A landscape with many valleys, sampled at points; each row gives a point and its height.
A ball rolls from a point to the lowest of its 2 nearest points, and stops where none of them is lower. Distance is the straight distance between rows; heights are no part of it.
<1201>: [  9  14   2   3  -1 -29 -22  -2 -11  -8   9  37 -12  23  10  20  -2   3
  -8   1 -11 -15]  h=5.88
<629>: [-16 -15 -21  21  10   6  11 -11   4   5   3 -29   7 -16  -4   0  24   9
  -8  -8  22  -1]  h=3.58
<555>: [  6  16  -5   3  -8 -16  11   0   8   6  21   6 -26  -5  14   8 -10   6
   3  -7  27  22]  h=6.64
<1861>: [  0 -10   1   1  -5  16  -1  21  -8   5 -17 -18   5 -31 -24 -41   1  -7
  -1  15  -9  -5]  h=6.75
<795>: [-31 -16 -25  12   7  -1  22  -7  24   9   3  -8  12  -2   7   7  17  -1
  -1 -20  13 -17]  h=3.87
<1738>: [-16 -20  -8   1  16   0   3 -18  -3   7  -9 -36   1 -17 -17 -31   6   4
 -18  -7  14   6]  h=3.18
<1580>: [-28  -4 -25   3  19 -13   2 -17  21 -22   1   6   9   4  14  18  14   4
  -9 -15  14 -11]  h=3.71
<783>: [  2  21   1   3  -1 -34 -11  16  -7   6  16  35 -29  17   9  12   0  11
  -4   2  -1 -18]  h=6.07
<781>: [-29   3 -14 -21  15 -18 -13   2  31 -27   3  36   1   8  11  -2  -4  -1
   4  -2   9  -1]  h=5.99
<845>: [  7   9   8 -16  -6   8  -2   4  -6  17  -5   5  -5   9  -2  -8 -14  -2
   3   0  -5   3]  h=3.78
<412>: [ -4 -13   7  -4   1  13  -4  15 -11   1  -1 -13   6 -13 -24 -16  15  22
  -1   4  -4 -10]  h=6.77
<1311>: [  1 -24   0  -4  -3  -3   9 -30  -3  15 -11 -31  24   4  -6 -21  17 -14
  -9 -15   2 -22]  h=6.80
<1890>: [ 19  10  16 -10 -11  12   5 -11   6  -5  12  12   3  16  12  30 -14  10
  12  -7 -10  17]  h=3.25
<573>: [ 24  16   0  20 -18 -13   1   4 -10  -2  13   8 -22   0  25   9  -6 -16
   4   4   9  10]  h=6.59
<1762>: [ 14  20  10   7 -11  -5   4  -6   0  12  -3   6 -23  11  24   2 -30 -28
   9   7  -9  21]  h=5.11
<1432>: [ 15  -6  -1  12 -13  27   7  -1  -7  21  -2 -31   3 -16 -20 -10   6  10
  10   2  12  16]  h=2.71
<2064>: [-11  -9   0 -25   0  -1   8 -17  17   8 -17 -14  14   0   3 -25  -5 -35
  -5 -15   5 -11]  h=6.25
<1496>: [ -1 -20  -1  29   4  13  12 -29   9   6  -9 -24  16  -2  11   5   5 -25
   1   2 -21   0]  h=7.15
<1314>: [ 17  15  -4  25  -8 -21  -5   0  -4  -8  13  25 -14  12  26  24   0 -10
   1   8  -4  -4]  h=6.74
<868>: [ 15  27   2   9   0 -26   4  -2   0  -5  17   2 -32  -1   6  22 -24   5
   0   4  19  26]  h=6.78
<1504>: [ 18  11  -9  14 -24  18  10   9   5   7   4   0  12  -3  20   3  10 -27
  10   5  10  -1]  h=4.64
<738>: [ 23 -11   4 -11  -8   6  -4 -17 -20  11   3 -24  11   0  -5  -5  23   5
 -18  -8  23  -2]  h=2.17
<1902>: [-15 -22   1 -11  12  -4 -10 -19   4 -22 -16  -6  26  10  -3  -2  10 -17
 -11  -6 -21 -28]  h=4.62
<693>: [ 18   5  16 -25  -3   2 -22  10 -26 -13  -9  -1   9   7 -15   4  -2  12
 -10   8  -4  -3]  h=3.51
<439>: [-15  13  -2 -21  13 -11  -6  14  11  -6  -5  19 -10   1   3 -10 -21 -11
   2   1   5   9]  h=7.66
<763>: [ 17   1  -6  24 -15  20   9  -9  -3  19   0 -16   5  -7   9   0   7 -19
  13  -3   6   9]  h=4.87
<718>: [ 10  -8  -1   8  -4   4  -6  10 -19  10   3 -11   1  -7  -9  -7  24  13
 -10   0   6 -13]  h=6.63
<1259>: [  6 -10   1  40   0  19   5 -12   2   6  -8 -22   6  -5   2  12   4 -11
   8   6 -34   4]  h=7.23
<298>: [ 16  -1   8  -9  -7  -6   2 -22   5 -12   7  -2  14  13  31   6   6 -18
 -11  -6   9   2]  h=2.18
<1815>: [  1  -7  13 -10  -1  29   2  -8  16  -3 -14 -22  16 -11 -16 -10 -19 -18
  17  12 -24  20]  h=3.80
<577>: [ -2   8  -5   2   6   5   5   9  -5  -2  10   0  -7  -7 -10  16  -4  21
  -2  -2  12  17]  h=3.75
<1998>: [-21 -14  19   9  13   8  -9  -3   3 -25  -6 -16  10  -8 -20  -1 -18  17
  -1   3 -51  14]  h=7.53
<1748>: [  9  18 -13  16 -15   2   8  19  -4  20  14   0 -18 -12  10  -1   6   4
   6   0  32   6]  h=5.57
<1636>: [  1   3   5 -16   9  11  -5 -17  11 -11   8   0   9   9   7  23  -3  12
  -2 -14   5   8]  h=6.20
<52>: [  8   8   4  -9   2  -9 -24   4  -4 -14   6  43   3  20  -4  20  -1  14
   7   3 -13 -10]  h=5.69
<376>: [ -2   0   4  -5  -1   1   3 -18   4  15  -8   1   2  16  10  -2  -7 -14
  -2  -6  -8  -5]  h=4.07
<1083>: [-13  -5   9 -11  16  19   4  -8  11 -10  -5  -7   6   4 -18  23 -20  23
   7  -5 -19  25]  h=6.54
<2031>: [ 10  15   9 -22  -3 -12  -5  -1  12 -14   0   9 -11   1  19  -8 -18 -27
  -3   9  12  15]  h=5.49
<117>: [ -2  -4 -10  16  10   5  -7  -4  -1 -12  -1   1  10   0   0  19  12   6
  -6   3  -7  -7]  h=7.28
<357>: [ 10  17  -3  -6  -6  11  -7  34   1  -6 -15   9   1 -16  -2 -11 -16 -22
  14  22   6  15]  h=7.46
<109>: [  5  -7   8  17   1  20  -3  -1 -17  -1   1 -15   6  -3 -19  18   4  28
   5   3 -19  11]  h=7.11
<953>: [  1   0  19 -19   6  11  -6  -7  -1   4 -17  -6   2  15 -10   6 -27  -6
   2   3 -30  15]  h=7.79
<2078>: [ -9  10   4   1   6  -1  -7   2   7   3  -2  24  -8  15   1  26 -22   6
  12   1 -24   9]  h=5.71
<1345>: [ 20   1  -5  14  -7  -4  -9   3 -29   1   5  -7   2   7   5  11  25   2
 -11   1   6 -15]  h=6.49
<1063>: [-25 -20 -17  15  22   2  10  -7   2  -2  -4 -26   1 -20 -18 -18  13  17
 -13  -9  11   3]  h=3.38
<1169>: [-18   1   6  -8  20   2  -4  -8   5  -1 -23  -5 -10   6  -7   1 -31  -5
   1   4 -24  15]  h=7.87
<1578>: [-12 -23  -3   8   1  13  14 -11  18   4 -10 -26  19 -18 -13 -23   3 -17
   5  -1 -17 -13]  h=1.01
<1277>: [-10 -16  -7  10  -2  10   7   6   7  13  -7 -10  12 -13  -6 -17  10 -19
   4   3 -11 -21]  h=0.61
<972>: [ -2  -9 -14   5 -15  12  13 -10   6  36  -5 -26   0 -12 -20 -41   7 -10
   8   0  20  -1]  h=2.00
<68>: [-20 -13 -18  28   3   7   2  20   4 -11  -4  -8  17 -27  -9 -11  30  -3
  -1  11  -4 -21]  h=2.72
<1810>: [-19  -7  -8 -21  22 -10 -14  19  -5 -25 -21  16   7 -10 -16 -31   8   1
 -11   7   6 -15]  h=6.43
<594>: [  9  13 -12  18  -4   6  -1  28 -14   8  -2   3 -10 -17  -4   3   7   4
   4  10  13   5]  h=5.80
<1901>: [ 22  10   4   9  -1 -16  -9  -8 -30   7  11  -7 -17   3   1  20   0   8
 -14  -6  13   8]  h=7.03
<626>: [  3   6 -10  -8 -16  -5  15  -2  22   7  22   1  -3  -1  23  -8  15  -3
   2 -10  41   1]  h=5.98
<442>: [-16 -26  -4  24  -2  11   9   7   9 -14   8 -22  24 -38 -16 -17  25   4
  -1   2 -11 -22]  h=2.32
<1309>: [-25 -18 -17  25  19  -3   1   8   0 -15 -10 -16   6 -21  -4 -12  13  -7
 -13   5  -7  -9]  h=3.09
<552>: [-20  21  -6 -15  12 -16  -2  25  15 -20   7  46  -6  -4 -11   8 -22  25
  14   4  11  14]  h=5.09
<603>: [  4   2   8 -15   0  17  -4  14   5   6 -11  -4   4  -3 -13  -8 -15  -5
   9  10  -5  15]  h=3.44
<1402>: [ 10 -18   5 -17  -4  14  -5 -17  -3   4  -8 -28  26  -3 -10 -22  13 -14
 -13  -3  -1 -16]  h=6.84
<1992>: [-11 -12  -2 -21  -5 -13  11 -25  14  14  -5 -14   5  13  17 -23  -3 -23
  -6 -19  21  -6]  h=6.21
<1228>: [ 25   4  22 -23 -24 -10  11  -4  17  -8  24  14 -15  18  26  -6   5  -5
   7   5   8   2]  h=5.59
<952>: [ 19   0   8 -16 -17   9   5 -20  -5  14  13 -15  13  10  10   0  14  -3
  -5 -18  25  -2]  h=1.82
<820>: [ -2  -3  19 -17   2  11  -3   2  -5 -10 -18 -14   3  -1 -25   2 -30   7
   4  12 -29  25]  h=7.70
<1567>: [ -2 -15   6  17   8  -7   0 -32 -14  20 -10  -8  -5  21  10  14   1 -11
 -10  -8 -31 -11]  h=4.49
<1113>: [-19 -16  -3 -14  20  -9  -8  18 -12 -14 -22  -4   2 -19 -20 -47   6  -5
 -18   9   0 -18]  h=6.55
<1722>: [ -8 -11  -3 -37   6   0   3  -4  12  -5 -13  -8  17  -4  -7 -31   2 -22
  -8  -8  15  -9]  h=6.29
<1594>: [ -4  16  -2 -25  -7   4   0  39  -1   7  -2  20  -7 -13 -15 -13  -7  18
   9  10  22   4]  h=4.76
<1033>: [ -2 -11   5  -4   5  25   2  -7  11  -2 -15 -32  11 -22 -20 -25  -9 -16
   2   7  -2  15]  h=4.03
<1983>: [ 10  -6  -7  29   4  -8  -1 -18 -10  -8  -6 -12  13   5  27  23  17 -21
 -12  -1  -6  -7]  h=7.00
<1392>: [ 19   1  16  -6 -10  32  -2  -6   1  -2 -12 -16  14  -3  -2   3 -16 -14
  16   9 -19  23]  h=3.49
<1545>: [ 18  11   0   7   2   2 -16  35 -27 -17 -19   3   0 -12 -21   4 -15   9
   4  30 -10  13]  h=7.20
<51>: [  9 -12   6  22  -6   2   0 -14 -15  27  -8   2   0  22  12   7  10 -15
   1  -4 -31 -21]  h=4.71
<242>: [ -8 -13  -1 -23  14   9  -2 -12  -5   1  -6 -29   4 -13 -21 -20  -1  19
 -14 -13  17   8]  h=2.95
<545>: [ -5 -12 -13   3  -3   1   6  -3  -1  32 -14 -18  -5  -7  -7 -31   0 -14
  -3  -3  11 -10]  h=1.70
<819>: [-31  -2 -17 -14  16  -5  -5  12  22 -13  -7  26   8   1  -3  -8   6  -1
   3  -2   4 -13]  h=6.08
<195>: [  8 -20  13 -11   3  23  -4 -19  -6   0  -5 -22  24  -2 -13  -8   9   2
  -3  -2 -15  -6]  h=6.90
<2034>: [ -4  14   2  -9   4 -10   5  13 -11  17   7  16 -18  10 -18  18 -16  41
   2  -7   6   7]  h=4.65
<582>: [ 33   5  12   7 -16  18   3 -14 -18  16   8 -13   3  15   4  18  -6  12
  11  -8  -6  15]  h=3.90
<994>: [  8   7  -9  12  -5 -18   2  -6  -8  16  -2  -8 -15   6  19  -6   1 -24
 -12   0  20  -5]  h=6.57
<211>: [-29 -11 -12   8  14  -7   3   6  -1  14 -13   2 -10   3  -5 -10   8   0
  -6  -2 -14 -23]  h=5.47
<581>: [-19  -4   1   7  10   6  -6  22  -5   9 -18  -5 -12 -17 -17 -24  -9  -5
   0  17 -20   6]  h=4.69
<840>: [-33  -2 -20  -6  12   7   8  22  26   5  -9  18  -1 -10  -1 -19  -1  -3
  11   3   1 -16]  h=6.18
<1132>: [  4  -1  -3   9  -6  18  -3  32 -11   3  -7  -7   2 -26 -23 -18  12   9
   1  12  -2  -5]  h=6.89
<951>: [-35 -24  -5   1  24  -3  -5   4   4  -8  -7   6   1   5 -16  -9   8  11
  -1  -7 -24 -24]  h=5.33
<880>: [-12  -6  -5  29   7  -4  -3   5 -21  27 -13  -9 -24   3  -9 -10  -2   1
  -6   5 -22  -9]  h=5.87
<214>: [ -2 -15   0 -10  -2 -12   0 -15 -10  18 -10 -19   6   8   2 -18   8 -18
 -18 -10   9 -19]  h=6.76
<1210>: [ -1 -16  -6 -12  -4  -4  -3   3  -4  -7 -14  -5  27   0  -3 -12  22 -20
 -11  -3   2 -36]  h=4.43
<402>: [ 15  18  -3   6  -8  -3   0  27 -27  10  -1  -4 -19 -14 -15   0  -8  15
  -3   9  25  15]  h=5.48
<593>: [ -7  -1   3 -17  21   6  -9 -15   1 -21   6   8   7   6 -10  28  -2  32
  -3  -9   2   8]  h=6.32
<122>: [ -1  -7  -8  10  -5 -27   3 -19  -7  -3   7   4   9  20  25  20  23   3
 -17 -15  18 -19]  h=2.67
<450>: [-15  -1 -11  13  10  -3   3   6  -5  24  -7  -2 -17  -3  -3  -4   0  10
  -2  -5  -3  -3]  h=5.65
<584>: [-21   8  -6 -25  19 -10  -8  11   8 -15   3  40  -9   3 -15   2  -8  30
   2  -3  10  -3]  h=4.78
<771>: [  1   0  11   3  15 -11  -6 -32 -12   9  -4  -1 -12  23  20  15 -14 -11
 -14  -8 -17   2]  h=4.25
<1103>: [-34  -3 -20  12  32  -9   6   9   1  -1  -4  13 -16  -9 -11   7   2  32
  -6  -7  12   2]  h=4.18
<1162>: [-24 -16  -7  29   5  10  16 -14   7  34  -3 -24 -18  -3 -22 -26 -11   6
  10  -9 -24   7]  h=6.17
<1536>: [ -9 -14  -2 -16  17  -1  -8 -15   8 -22  -2   2  23  13   3  11  14  -6
 -12 -14  -3 -21]  h=4.70
<1583>: [ 13  14   1 -15 -17  -5 -15  27  -5  -4  10  36   2   9  -2   0   8   9
   9   6   5 -17]  h=6.00
<2080>: [  8  22  -6  14   1 -19  -9  12  14 -34  20  38  -9   0   8  38 -10  10
  14   7   2  13]  h=5.67
<979>: [ 13  -5   4 -21   1   5  -7  -9 -21   5  -4 -25   2 -12 -16  -8   8  17
 -14  -4  23   7]  h=2.57
<1313>: [-30 -14 -19  13  18  -4   8 -10  10  -7 -10 -20   3  -5   0  -3   9 -11
 -13  -6  -4 -10]  h=3.34
<1559>: [  7   9  -7  16  10  -9  -8 -11 -15  -7  -3  -5  -5   2   8  17   5   3
 -18   2   9   8]  h=7.16
<362>: [-21 -25 -22  22   4   1  22 -14  14  -1  -1 -24  25 -11   0   7  25  -3
  -6 -13   8 -16]  h=3.74
<1252>: [-10  -3  -5  11   9   5   0   1  -2  15 -19 -22  -8 -15 -10 -28 -16 -21
  -3  13 -12  15]  h=4.42
<483>: [ 26   6  17  -3 -22   3   3 -13 -12  27  13  -4  -8  18  11   6  -5   7
   2  -8   8   9]  h=4.26
<426>: [ 10   0  -2   2 -12  10  13 -20   1  10  18 -10  13   4  17  15  17  10
  -1 -20  26  -2]  h=2.13
<680>: [ 15  10   9  -9   1  -2  -7 -12   6 -27  15  10   8   6  17  27  -4  -2
   1  -1  11  13]  h=6.09
<1376>: [-11  14  -6 -12   0   6   0  22  18   0 -13   9  -5 -12   4 -17 -17 -22
   4  10   5   7]  h=7.57
<390>: [ -5 -10   6  27   5  16  -6  -6  -4  -4  -7 -15   6  -1  -5  13 -10   1
   7   7 -43  12]  h=7.33
<2014>: [  6   3   1   7 -10 -22   4 -17   3 -11  14   7  -1  18  33  13  12 -15
  -8  -8  10 -12]  h=2.43
<871>: [ -2 -10  -7   8  -6  -4  10 -20  -1  16  14  -7   8  12  15  12  23  11
  -7 -19  14 -19]  h=2.42
<379>: [ -2  -9   8 -19   2  18  -2 -20  19 -13  -4   8  28  13   8  12   2 -12
   7  -6 -19 -11]  h=2.60
<1499>: [  9  23   3   2 -12 -29  -1  16  22 -42  28  40 -21  -1  -1  22 -19   8
  18  14   6  17]  h=5.51
<817>: [  5 -11   3  -3  -9   0  12 -24   5  14  -6  -2  20  17  20   2  13 -26
  -2 -14  -6 -20]  h=4.22
<1839>: [ 12  -4  10  17 -13  14  -4   3 -18  26  -2   4  -9  15   0   8   6   2
   9   2 -29 -19]  h=4.93
<2074>: [ -8 -10  14  -5  15   7  -9   0  -6 -33 -20 -21   9  -8 -19  -3 -23   2
  -2  18 -37  24]  h=7.62
<1298>: [-15  -8  -9 -34  10  -6  -6   9  10 -18 -14   8  18  -4  -6 -26   9 -12
  -9   0  14 -22]  h=6.34
<1181>: [  2   3   0 -17  -6   5  10 -15   8  20   1 -10  -1  -1  10 -22  -7 -15
  -1 -10  22   8]  h=6.14
<1479>: [-30  -1 -11 -12  23  -2   1  11   8   3  -3  20 -11   4 -14   0  -4  31
   2  -9   1  -6]  h=4.51
<512>: [  2  18  -3  12   4  -8   1  -2   0   2   0  11 -13   8  11  24 -21  -1
   2   6  -5  21]  h=5.95
<613>: [ -7  16 -10   4 -12  -9  17  18  23  15  17  19 -21  -2  20  -5   3  -5
  13  -1  19  -1]  h=6.39
<1235>: [  8 -17  -2  -8 -11  -8  11 -14   1   0 -11  -9  34   4  12  -2  21 -29
  -8  -9   7 -29]  h=4.32
<31>: [  6  20  -2  19   7 -14 -12   2 -15   6 -11   4 -22   6   9  14 -21 -15
  -6  10  -4  13]  h=6.19
<415>: [  9   3   8   8 -11   5  -1  11 -23  31   2   7 -14  12  -9  10  -4  14
   7  -1 -14  -5]  h=5.16
<981>: [ 28  12  -9  19 -28   7   9   2  -6  19  20  -7 -13  -3  21  -1   7  -6
  11  -3  32  10]  h=5.32
<1177>: [-10 -20  -6   3  16   0  -7   2 -12 -10   0   0   8  -2 -16   5  26  26
 -11  -3  -5 -22]  h=4.92
<580>: [-20 -11 -21  17  18 -11   3 -10   5 -21  -7 -10  14  -6  12  12  19  -9
 -12  -5  13  -9]  h=3.54
<142>: [-21 -10   6  -3  12  18   7  -8  11  11  -8 -15  -2   0 -23   4 -26  21
   9  -1 -22  26]  h=6.40
<1123>: [  5  13  11 -37  -5   5  -3  31 -13   6  -3  20  -1   1 -23  -7 -15  26
   9  10   6   6]  h=4.35
<1801>: [-12 -12   3   0   9   8   3  -9   3   5 -20 -36  -3 -17 -27 -40 -20  -9
  -2   7 -10  18]  h=4.21
<1853>: [ -7  12  -8   0   4 -17 -10   4  11 -21  14  31  -4   6  11  17   6   4
  -2   0   9  -5]  h=5.81
<1399>: [ 19   9   1   7 -14  -2  -9   9 -14  -4  14  15   2  11  11  16  12   2
   5   3   2 -10]  h=6.31
<1147>: [ 29  12  24  -3 -15   1   9 -24  -1   1  16   9  -7  23  29  17 -13  -9
  13  -5  -8  16]  h=3.66
<721>: [ 13  15  15 -19 -10 -15   0   9  -8  10  15  21 -19  18  -2  15 -12  26
   2  -6   0   5]  h=5.02
<1785>: [ 16   4  17 -17  -8  20   2 -18  10  -2  -1   7  14  18  15  16  -9  -8
   8  -6 -16   4]  h=2.86
<1595>: [ 23  23   5  12  -3 -24   0   4 -24   0  12   1 -26   5  -4  29 -19  16
  -9   0  12  20]  h=6.91
<916>: [-12 -12   4 -10  10   7  -7   8 -12   7  -1  11   1   5 -18   3  12  34
  -2  -8 -11 -15]  h=5.12
<2044>: [ -6  17  -6   3 -10 -23   4  20   3  12  17  30 -31   6  17   2   3   5
   3   2  12 -10]  h=6.24
<258>: [  0 -10  -7  14  -9  22   9 -18   6  27  -1 -37   2 -16 -25 -32   1   6
   7  -1   9  13]  h=2.28
<854>: [-16   9  -2 -13   8 -29  -6  -8  21 -27  17  27 -15  11  17  12  -6   1
  -2  -3  10   5]  h=5.90
<1670>: [-24 -13  -2   9  11  21  11  -6  14  23  -7 -10  -8  -5 -12  -7 -15   4
  15  -7 -25   9]  h=6.27
<253>: [  8 -18  -3  32   0   3  15 -28  -6   8  -8 -19  22   8  22  15  16 -24
  -6  -8 -11 -16]  h=7.08
<1866>: [  6   0   3  -5 -17  -4  20 -20  13  14   9   9   8  21  36  -6   6 -23
   3 -12   3 -10]  h=4.34
<583>: [ 22   4  12  -6 -17  15  -9  20 -22  16   1   6  -1   7 -11   5   8  16
   6  -1  -5  -8]  h=5.40
<217>: [ -7 -10  -2  -7   9   1  -5  13  -9   4 -19 -17   3 -21 -16 -40   2 -16
 -16  11   1  -8]  h=6.65
<1706>: [ 13   8   7  -6 -14 -33   3   1   7 -19  32  19 -19   9  20  10  18   8
  -9   2  23  -6]  h=5.83
<750>: [-35 -11 -22   4  30 -15   0  -3   5 -13  -3   6   0   0  -4   7  13  16
 -13 -10  14 -11]  h=3.89
<300>: [ 16  -1   9  -8  -5  11 -17  25 -16  -1  -1  17   9   3 -16   3  13  18
   8   9  -9 -17]  h=5.62
<361>: [ -5  -1  -9  -4   2 -15  -1  -4 -13  11  -3 -11  -6  -1   7 -14  10  -5
 -20  -4  21 -12]  h=6.68
<1831>: [ -1   8  -8  -4   4 -17 -11   5   6 -18   2  16   1   0  15   2   7 -12
  -9   3  22  -9]  h=5.70
<1362>: [  0   4 -13   4  -8  19  10  24  10  14  -1   2   4 -15  -3 -11   9  -7
  13   2  10  -5]  h=6.48
<1746>: [ 30  10  21 -17 -21 -26   5   1   5 -18  38  16 -27  13  13   7   2  11
   4   7  14   4]  h=5.72
<737>: [ 14  19   6 -14  -4   7   4  15  -5  -4   4   4   0  -5 -12  16 -16  19
   6   4  19  27]  h=3.22
<2006>: [-12  -9  -8  18  -2  -1   9  14  -2  30 -12 -10  -6 -15 -13 -33   8 -12
  -2   9  -3 -21]  h=1.22
<1213>: [ -4  18 -10   4   7  -9   8  16  -5   3  18  18 -18  -4 -10  23   1  38
   4  -2  20   7]  h=4.20
<930>: [-13  14 -10   0  -5 -16  18   7  20  10  24  11 -31  -4  15  -8  -4   9
   0  -5  34  12]  h=6.51
<1141>: [-12 -34   2   4   2  -1  14 -22  11  -9  -6 -40  29 -18 -16 -28   9 -18
  -7 -11 -16 -22]  h=1.31
<78>: [ -4  18  -3 -18   2 -21 -14   8  12 -28   0  17  -7  -6  17 -10  -5 -21
  -9  11  22   8]  h=5.60
<1500>: [  5  13  -2  -2   5   0 -17  30  -8 -17 -21   5   0 -15 -10  -1 -22  -9
   3  29 -10  20]  h=7.32
<1913>: [-19   5 -17  12   1  12   8  35  14  17 -14  10  -6 -19  -3 -19   0 -16
  12   9   1 -11]  h=6.33
<535>: [ 19  13   7   0 -15  -3  -8  -2  13 -39  25  26   5   6  19  30   2   0
  17   5   5   9]  h=5.97
<1808>: [  2   4  -1  -5 -14 -24  15  -1  22 -13  28   9 -11   2  33  -3  20  -1
   2  -3  27  -6]  h=5.91
<1665>: [ 18  14  16 -25  -8  -4 -14  23 -19   0  -3  20  -2  10 -20   9 -10  22
   4   8  -1   1]  h=3.96
<649>: [ -6  20   0 -12   0 -21  -6  15  26 -29  18  45 -11   3   0  12 -19   9
  17  14   3  14]  h=5.35
<156>: [-22  12  -7  -1  18  -3  -4   8   7  -2 -15  10 -14   0   2   5 -23  -8
  -1   5  -6  12]  h=7.76
<472>: [-32 -12  -8   4  30   5  -3   5   9 -22 -12   7   0  -8 -16  -3  -3  18
   2  -2 -22  -1]  h=5.17
<1663>: [ -5  -6  -4  30   6  11  -7   3 -13  -9   8  -3   2  -2  -9  26  15  20
   3   4 -18   0]  h=7.25
<1916>: [ 14   8   6  -8 -10  25  -1   6   8   0  -4  -5   9  -6   4   4  -7 -14
  14   6   4  10]  h=3.08
<1024>: [ 26   4  17   1  -5   9  -8 -23 -19   0   9 -12   7  13   8  25  -4   1
  -8  -6  -1  12]  h=3.50
<864>: [ 21  18  24 -27 -18 -19  -4   9   4  -5  17  31 -15  23   3  10 -15   7
   7   3  -5   5]  h=5.27
<1966>: [ 31  19  13  -3 -22 -11   6 -14  -8  17  18  -2 -23   8  15   4 -12  -3
   0  -3  16  22]  h=4.55
<501>: [  5   7   1 -22 -16  -3   8 -14  13   9  15 -12  -4  -4  16 -17   3  -6
  -3  -8  42  14]  h=6.06
<2004>: [ -9  14 -14   4  -5  11   8  24  19   8   4  18  -5 -10   8   0  -1   1
  14   3  16   4]  h=6.53
<899>: [ 10  18   1 -12 -14  -5   6  24 -11  13  10  11 -19  -4  -9  -2  -5  15
   5   2  23   6]  h=5.15
<659>: [-12 -16  13  25   3  19   6   0   9  -8   2 -21   6 -13 -21   1  -8  17
   8   4 -41  16]  h=7.44
<1844>: [ 11   6  -7  33  -1 -10  -1 -10 -13   0   1   8  -5  14  29  22   5 -11
  -4  -2  -8 -10]  h=6.88
<612>: [ 11  11  19   0   0  -3   2 -25  -6  10   3   7 -10  24  19  18 -16 -12
   5  -6 -15  11]  h=3.97
<358>: [ 10  12  23 -32 -18 -12   0  -1   7   6  16  17 -15  19  16  -7 -12  -1
   6  -3   1   3]  h=5.45
<928>: [ 12  22  18 -15 -14 -11   6   0  15  -2   2  13 -23  11  28  -7 -28 -29
  11   6  -1  23]  h=5.34
<1086>: [-12  -4   3 -14  15  -3 -15   0  -1  -8  -7  13   5  10  -9   2   5  10
  -4  -2 -11 -12]  h=5.31
<818>: [ 32   6  18 -14   1   1 -20 -11 -27 -12  -3  -9   8  10  -8  21  -2  10
  -9   4  -7   9]  h=3.06
<1684>: [ 25   5  -8  16 -20  18   3  -1 -14  19  10 -19   0  -9   4  -5  17  -5
   4  -3  22   3]  h=5.08
<471>: [  9  11  -5  19   1   0  -9   2  10 -30  14  26   7   4  14  37  -2   3
  14   6  -4   9]  h=5.84
<157>: [ -9 -26   1 -18   5   1  -7   2   7 -16 -17  -5  32  -2 -13 -25  15 -15
  -9  -3 -16 -34]  h=4.53
<420>: [  0 -15  12  -2   5  24  -1 -11  -2 -14   0 -18  16  -9 -19   6   7  21
   1   1 -15  11]  h=6.98
<1979>: [  2   1   2  14   2  13  -9  38 -13  -9 -17   6   1 -18 -20 -11   2   4
   7  28 -17   4]  h=7.04
<1520>: [ -6 -28  13   7  -6   6   5 -17   4 -18   8 -41  31 -30 -19 -30  10  -4
  -6  -1 -25  -9]  h=1.62
<266>: [ 10  -4   1 -10   0  11   0 -22  10 -18  -5  -5  30   6  23   6   7 -28
   1  -6  -8  -2]  h=2.41
<1612>: [ -1  -1   4  -8  10   4  -9   2  -1  -7  -4  22   3  15  -9  20  -8  16
   4   2 -21  -2]  h=5.50
<247>: [-14  -5  -5  31   0   5   6  -7  -8  44 -10 -17 -25   3 -16 -15 -10   5
   5   0 -16   9]  h=6.05
<1660>: [ 24  13  10  12 -17   2  11 -16  -3  17   2  -3 -13   6  20   0 -20 -14
  12  -2   4  24]  h=4.85
<1215>: [ 19  10   0  -6 -21 -14  -5  19  -7  -7  22  27  -6  10  16   1  23   8
   0   2  14 -22]  h=6.16
<1092>: [  6   2  -3   5 -15   6  11  -1  14   6   6  10   8   9  27   1   9 -19
   9  -6   8  -4]  h=4.46
<1341>: [  9   4   4  -9  -6  -7 -25  19 -16   1  -3  27   5  12  -1   1  18   5
  -4   4  -5 -27]  h=5.82
<444>: [ -1 -18   3 -14   8   5  -8 -11  -3 -13   1  -5  22   3 -11  -2  25  11
 -13  -8  -4 -27]  h=4.79
<1100>: [ -2  12   4 -17  15   9   1  -4   6 -16   3   6   8   5 -19  34 -18  36
   4  -4  -4  25]  h=6.50
<722>: [ 21  16   3  -4 -15  13   4  11   2  -2   0  -7   3  -9   2   6 -21  -3
  11   6  15  31]  h=2.55
<706>: [-22 -27   2  26   3   0   3  -3   2 -19   5 -34  20 -34 -16 -28  16   0
 -15  -2 -23 -10]  h=1.98
<508>: [ 14  15 -10  25  -5 -14  -4   3 -18  14  -2  -5 -21  -3  19   3  -8 -21
  -2   6  11   7]  h=6.41
<134>: [-24 -13   2   7  17   2  -5  21   0 -16 -16   3   2 -17 -20 -16  -5   7
   4  15 -27   4]  h=4.94

For each start below, name the point where the ball stops.
<1201> => <817>
<1100> => <1277>
<1083> => <722>
<584> => <1277>
<1399> => <298>
<953> => <508>
<781> => <818>
<1663> => <508>
<31> => <817>
<795> => <1277>
